A landscape with many valleys, sampled at points; each row gives a point and its height.
A ball rolls from a point to the lowest of its 2 nearest points, and stops where none of them is lower. Distance is the straight distance between rows; heights are no part of it.
nofor: [162 147 158  98  62 105  92 167 139  74 114  99 164 101 129  76 138 123
 123 115 112  75 142 147 129 133 146 159 109 198 153 144]  height 203
buget: [ 59 123 155 145 115  33 152 178 186 177  89  90 117 147  93 109 117  99
 146  95 178 106 129 151 122 140 133 132  60 116 127 181]  height 272
Bidu: [166 130 130  84 102 121  93 111  71  72 166 145 134 120 170  77 159 150
 117 147 116  93 140 117 154 117 170 192 148 131 144 110]  height 415
Gigor: [121 131 148 141 177 160 104  39 127 141 153 147 114 159 155 143 131 137
 128 132 109 146 121 105 172 136 140 119 161 124 118  76]  height 477
luki: [ 93  69 113 121 153 148 113  74  90 193 133 169 110 181  82 165 114 132
 102 143 121 160 117 179 120 120 116 113 130 112 167 100]  height 275
rok: [114 150 140 144 188  65 192 114 130 212 144 129  77 138 149 146  97 137
 176 114 178 122 131 127 109 138 171  64 110 121 123 136]  height 180
tagu: [ 72  97  73 145 164 142 157  98 118 138 107 182 120 156 116 136 126  89
  98 180 106 172 128 113 137 143  77  94 160  79 138  95]  height 542
tafu: [127 145 138 117  54 146  98 126 130 123  81 118 167 117 123 144 113 155
 130 157  72 149 123 165  96 150 105 178 109 162 114 138]  height 597
Zevuz: [157 166  80  74 124 189  90 138 107  61 153 120 140  87 146  89 119 140
 119 166 123  90 144 112 170  80 102 119 195  84 121  97]  height 351
folu: [111 165 151 155 100  54 153 176 160 140 133 142 126  74 143 168  89 106
 205  99 163 137 121  96 139  86 127 126 115 126  68 148]  height 186
Duv: [ 71 109 131 163 101  78 176 144 183 165  80 134 120 135 156 161 136 106
 178 157 140 154 124 108 137 130 116 105  89 111 124 161]  height 200
Noz: [190 160 169 134  66 153 142  87 140 112 120 154 126  84 166 129 141 130
 199 110  94 141 112 117 133 113 151 117 126 150 122 115]  height 310
Mik: [115 122 120 104 125 150  67  76  73 130 131 109 140 161 122 162  83 164
  87 130 130 143 146 163 103 130 144 196 121 139 119 115]  height 194
pigam: [119 108 100 106 147 157 134 231 108  92 154 123 116 104 118 137 174  97
  78 120 135 141 119 114 117 139 111 125 153 111  86 177]  height 633
Fulu: [ 93 129 155 105 120 158  60 114  31 146 131 110 133 171  83 138 104 147
  87 104 131 140 138 146  79 146 135 189 123 139 119 121]  height 171
nafa: [145 166 111 143 181 136 140  97 122  98 159 179 113 103 136  98 105 126
  84 164 105 133 102  90 134 112 119 113 183  96 133  91]  height 266
bup: [130 142  86 124 136  74 140 160 179 116 126  81 152 103 156 152  80 138
 133 146 173 118 144 130 136 121 119 145 103 114 121 174]  height 204
Naz: [ 99 104 119 126 185 134 154  75  60 202 139 163  88 174 104 137 103 136
 109 126 135 147 136 158  93 127 155  84 133 121 147 104]  height 247
kif: [123 124  80 156 141 131 203 168 113 134 110 172 110 103 120 149 124 102
 116 177 122 163 114 112  88 139 109  98 139 110 104 156]  height 675
sir: [ 97 135 214 145  69  57 135 158 176 118 117 135 126 127 151  79 159 105
 151  52 145 100 121 130 174 134 144 149  89 152  97 134]  height 181
guvig: [133 140  84  88 126 152 103  95 136  71 129 109 165 129 162  94 116 166
 106 176 121  98 147 124 183  93 108 149 157  94 152 102]  height 320
fim: [166 159 112 151 173 152 151 129  90 101 150 193 115  83 124 129 100  89
 121 151 107 144 108  71 116 119 105 105 184 129  80  87]  height 228
Tar: [165 119 135 116  89 196  61  77  75 105 121 125 142 113 122  95 156 115
 179 122  88 149 126 113 151  95 117 170 162 125 132  66]  height 291
vot: [100 113 134 139 187 108 202 117  78 222 122 138  83 167 126 128 114 137
 163 118 151 129 142 151 103 133 174  62 104 140 142 134]  height 215
devot: [106 122  72 105 137 141  83 124 109 131 123  95 130 136 128 176  69 146
  88 165 124 139 152 158 103 131 126 142 126 111 118 154]  height 226
tabag: [162 172 118 155 170 128 152 174 111 107 160 163 128  68 132 164 103  93
 168 138 137 143 120  51 123 105 109  96 177 158  74 104]  height 177
Sovuv: [185 121 124 110 109 176  81 173  85  76 159 124 107  81  99  84 158 112
 101  98 108 115 119 132  87 103 142 138 159 123 144 130]  height 132
tef: [180 131  99 118 162 102 119 169 147  87 171 100 134  98 133 109 130 148
 118 107 169  98 136 104 140  90 141 122 154 121 152 143]  height 367
gikil: [105  95 121 136 184 149 123 141  31 170 145 113 106 151  91 125 108 125
 100 107 153 134 153 128  92 131 164 104 133 132 122 143]  height 235
tob: [162 158 113 136 163 102 165  92 159 116 147 137 122 130 162 129 115 166
 108 158 118 127 119 113 132 113 150 120 152 113 149 115]  height 219
bimag: [172 185  92  87 160 193 109 167 138  66 170 118 135  73 125 120 128 117
 138 150 124 103 136 110 153  70  90  81 198  99 111  96]  height 378
gif: [172 127 170  95  50 175  64  90 112 103  94  97 160 100 122 101 153 133
 193 122  72 131 138 139 140 116 124 166 123 162 143  94]  height 259
lebu: [ 92 124 128 148 105  52 175 155 202 178  85 120 103 130 122 138 107 109
 171 130 161 125 121 138 116 123 139 112  54 103 134 176]  height 242
Bukot: [143  88 125 155 107 159 126  93 129 144 111 120 146 122 104 131 149 120
 151 130  91 135  99 130 134 100 123 108 124 127 154 122]  height 271
nam: [109 176  99 131 186  53 161 173 142 147 147 107 126 105 159 163  59 151
 135 155 188 135 145  97 117 141 120 116 144 122  91 167]  height 160
Zin: [145 155 172 152  80 102 154 142 162 151 102 106 124 131 110 124 127 134
 119  82 118  93 105 160  69 135 168 120  83 186 159 145]  height 156
gurak: [165 129 106 110 101 193 120  88  91  86 153 184 143 103 109  53 132 101
 115 131 111 127 103 106 133  96  95 121 179  66 158  58]  height 277
zanob: [109 130 133 110  77 133 123  99 172 133  92 129 165 151 151 168 121 168
 120 156 105 147 135 166 129 153 111 187  84 149 126 138]  height 587
gir: [128 115 129  99  83 159 146  69 141 108 130 187 144 165 155 115 172 169
 114 164  93 167 121 135 158 143 103 164 146  90 150  90]  height 590
benar: [154 135 162 119 141 151  84  53 138 119 163 138 109 168 180 146 141 163
 150  95 136 122 146 122 170 167 169 163 124 148 107  85]  height 454
dudaf: [135 149 135 161 215 130 137  65 106 166 139 155  96 113 140 144  93 111
 150 151 109 137 113 100 145 126 140  66 151 143 107  86]  height 502
rotu: [ 91 107 159 133 142 118 140  94 153 173 125 121 114 188 147 162 141 154
 145  89 162 132 156 153 149 173 144 135  79 146 119 127]  height 92
Vebi: [ 61  81  93 131 110 134 144 120 129 134  91 147 149 171 120 157 159 129
 109 178 101 176 131 126 137 147  79 141 131  96 146 133]  height 561
gepa: [120 159 118 156 171  73 180 146 116 172 135 128 105 113 156 160  82 130
 157 146 167 139 134 100 108 129 143  82 135 129 105 153]  height 137
sila: [ 83  88 135 152 141 101 147 107 160 168 107 115 139 155 157 159 142 110
 160 128 152 146 125 108 167 146 125 113 100 115 122 139]  height 148
fusis: [133 128 108 115 140  73 127 110 190 103 116  76 164 118 159 118  93 145
 124 124 177 105 145 163 145 119 138 176  83 132 142 157]  height 233
Rifus: [169 160 177 113  69 103 131 111 176  96 119 145 129  78 175 125 120 126
 189  90 120 108 142 144 141  98 164 141 100 155 114 127]  height 274
zene: [124  71 120 135 137 158 125  65 145 162 125 133 134 168  88 155 150 142
 134 135 111 133 111 166 139 101 125 113 111 111 184 105]  height 304
Div: [125 107  98 150 146  85 191 155 181  99 110 116 139 138 135 112 174 131
 134 148 152 125 128  97 142 103 112 112 137  85 179 156]  height 677
Deg: [163 144 115 141 211 105 114 145 143 110 185 104 137 102 125 106 123 138
 131 124 165 106 115  68 165  90 125 108 185 117 141 118]  height 343
tobul: [ 95 104  58 122 184 136 108 160 109 133 142 111 104 128 127 149  93 111
  79 168 142 148 145 138 114 129 115 105 163  87 111 155]  height 262
gofo: [139 127 172 154  90 147 128 134  76 171 113 138 122 146  64 116 150 134
 106 105  88 139  96 145  66 144 133 123 129 159 143 122]  height 114
dodul: [119 111  98 157 136 162 154 146  63 161 103 175 112 104 107 149 105  83
 128 160 109 172 114 125  90 151 107  96 142 124  74 138]  height 664
Dedug: [117 124 123 124  62 169  80 175 110 113  96  99 165 113 116 125 140 130
 123 151  77 148 118 128 120 156  82 156 131 148 106 153]  height 607
Riman: [136 144 114 152 244  84 125 145 109 137 179 109 103 120 119 117 103 131
  98 135 172 114 122  78 136 119 129  97 179 118 124 124]  height 318
Tum: [132 135 167 100  72 152 116  96  96 128 137 190 135 172 150 130 172 173
 115 126  94 174 118 143 125 185 121 190 121 136 107  97]  height 604
Nub: [156 154 170 143  61 124 142 160 101 127 116 130 129 123 104  98 149 145
 101 114  81 117  91 131  73 153 143 141 131 178 145 135]  height 149
kem: [120 111  94 154 189 170  65 107  85 126 135 103 125 106 120 143  95  77
 140 153 116 144 128  87 164 117  95  97 174 113  88 108]  height 358
nivo: [ 80 140 167 106 134 128 132  95 160 167 124 138 127 208 135 186 126 159
 125  99 171 121 184 194 130 191 126 164  55 162 117 130]  height 58
Vazi: [131 122 153 151 150 129 118 158  51 130 139 102 117 126 112 126 136 128
 120  80 160 119 129  97  94 126 162 140 131 154 114 150]  height 207
guse: [115 116 208 126  92 105 119 137 142 125 119 116 140 160 144 101 169 134
 122  64 134 101 130 130 155 166 150 163  86 181 132 127]  height 144
Lov: [169 129 107  88 118 107 120 176 110  51 165 122 150  97 149  89 158 146
 104 140 144  90 148 105 160 103 138 153 152 132 147 151]  height 390
nira: [127 113 116 126 103 170 117 227 130  95 126  94 151  96 116 125 174  92
 117 130 110 128 117 109 136 130  99 116 135 133 111 175]  height 621
bunop: [159 145 132 126 166  86 176  71 189 137 145 132 100 154 164 140 122 181
 111 116 154 117 139 145 124 140 177 125 115 120 157 127]  height 178
vez: [124 122 141 168  86 133 134 217 154 140 104  88 136 107  90 116 165  92
 131 115 114  98  99 110 114 132 106  95 114 153 142 175]  height 634
Domu: [138 117 111  76  95 136 137  79 165  75 118 115 171 145 166  99 163 165
 132 155 127  87 162 149 198 114 129 148 106 117 166 115]  height 289
retum: [167 127 169  83  57 141  77  95 149  99 103 110 171 129 125  90 163 142
 153 113  95  87 143 162 166 136 143 166  85 181 159 111]  height 232
Vonu: [143 162 134 156 112 112 145 159 112 114 133 148 136  63 159 174 103  98
 193 128 135 149 117  66 123 103 120 113 148 160  73 133]  height 122
Lod: [109 107 116 149  80 142 130 188 175 137  89  85 154 140  72 112 157 121
 104 147  93 102 108 142 108 120 106 108 100 143 179 168]  height 645
Rofa: [114 119 167 143 125  98 118 168 110 120 125  85 138 115 134 111 132 127
 127  81 166 104 128 110 127 131 149 155 105 162 120 158]  height 182
mamo: [111 136 189 108  97 144  91 121  77 174 121 127 142 192  57 133 135 152
  84 103 103 140 115 171  90 145  97 174 122 146 146 105]  height 147
gotuf: [109  90  70 140 158  99 157 195 177 127 112  85 134 132 105 127 156 110
 137 155 160 121 138 110 129 119 106 100 113  83 165 188]  height 666
fuvo: [ 93 111 118 108 102 135 139  79 167 122 106 151 149 194 143 174 156 166
 119 159 104 163 142 151 159 150 100 166 114 108 147 120]  height 575
guri: [ 99 131 100 155 209 130 148  94 111 166 109 174  98 124 127 138  85  91
 122 193  93 155 115 118 137 131 101  62 159 112 116  90]  height 521
Ter: [112 142  76 122 235 121 122 186 105 132 164 119  95 118 124 139 105 102
  75 160 157 141 136 110 130 132 110  83 180  95  88 144]  height 290
zad: [108 160 181 136  56  95 150 128 201 157  89 131 122 138 122 131 121 125
 141  88 112 104 113 174 102 149 148 133  67 171 127 137]  height 121
petuk: [179 106 103 135 143 188 122 147 104  93 160 137 109  85  82 110 138  87
 107 109 118 125 108 130 100  78 123  93 169  93 148 118]  height 183
refi: [128 144 134 129 180  97 159  64 202 158 151 124  89 181 167 160 110 173
 139 101 179 118 169 155 140 182 156 107 101 113 135 121]  height 141
Lume: [102  85  98 146 129 107 123 171 192 138  97  62 159 142  92 124 139 124
 136 136 144 103 129 146 136 121 118 121  72 122 177 175]  height 656
Kol: [180 133 158 122  78 126 104 174 110  91 130 107 131 108 104  83 156 134
 102  93  95  80 124 140  91 122 152 147 138 176 164 139]  height 176
lik: [151  96  96 152 127 189 154 103 115 117 131 151 132 109  90 100 144  98
 123 132 107 135 101 124 130  88 109  92 152  82 153  99]  height 227
votak: [174 130 170  99 117 146  73  69 103 102 165 134 114 150 171 102 162 148
 148  95 119 100 135 126 160 138 181 193 134 157 126  77]  height 438
pud: [136  97 113 137 122 204  62  82  71 111 124 122 145 117 104 108 125  81
 155 133 102 160 107  95 151 110  99 139 175 108 105  79]  height 322
Dun: [ 99 116 114 109 125 187  98 154  46 154 119 155 108 113  82 137 102  87
  91 127 116 173 132 157  50 164 100 112 147 113  87 140]  height 652
tela: [136 165 166 143 112  65 155 105 191 146 133 140 110  99 168 155  91 125
 183  85 151 126 128 133 142 105 158 122  95 126  90 127]  height 234
Toli: [ 98 110 107 109 133 177 116 200  65 124 145 141 101 120  92 129 145  87
  50 125 133 157 118 138  73 159 110 122 147 102  88 160]  height 643
guneg: [139 116 120  93 119  88 151 101 206  82 124 115 157 147 180 101 148 157
 124 125 150 101 152 155 173 131 140 166  92 128 167 130]  height 263
Rifu: [103 159 175 140  84  88 168 126 230 139 109 157  98 146 148 129 128 147
 139  68 157 108 141 188 118 169 158 137  48 143 117 139]  height 81

Where does a ball stop that starts at each point below?
Zevuz -> gepa
gotuf -> nira
nafa -> nivo
dodul -> nira
Lov -> gofo
buget -> nivo
pud -> gofo
tagu -> gofo
tobul -> gofo
luki -> gepa

Call two points neighbours if one is among the 2 nearest of the other. Go from one point of each pair to the other, from neighbour to neighbour, staying as low as possible. Name the highest point that can't be avoided.
Rifu and gofo -> Zin
Sovuv and gofo -> Kol
gepa and guse -> Naz
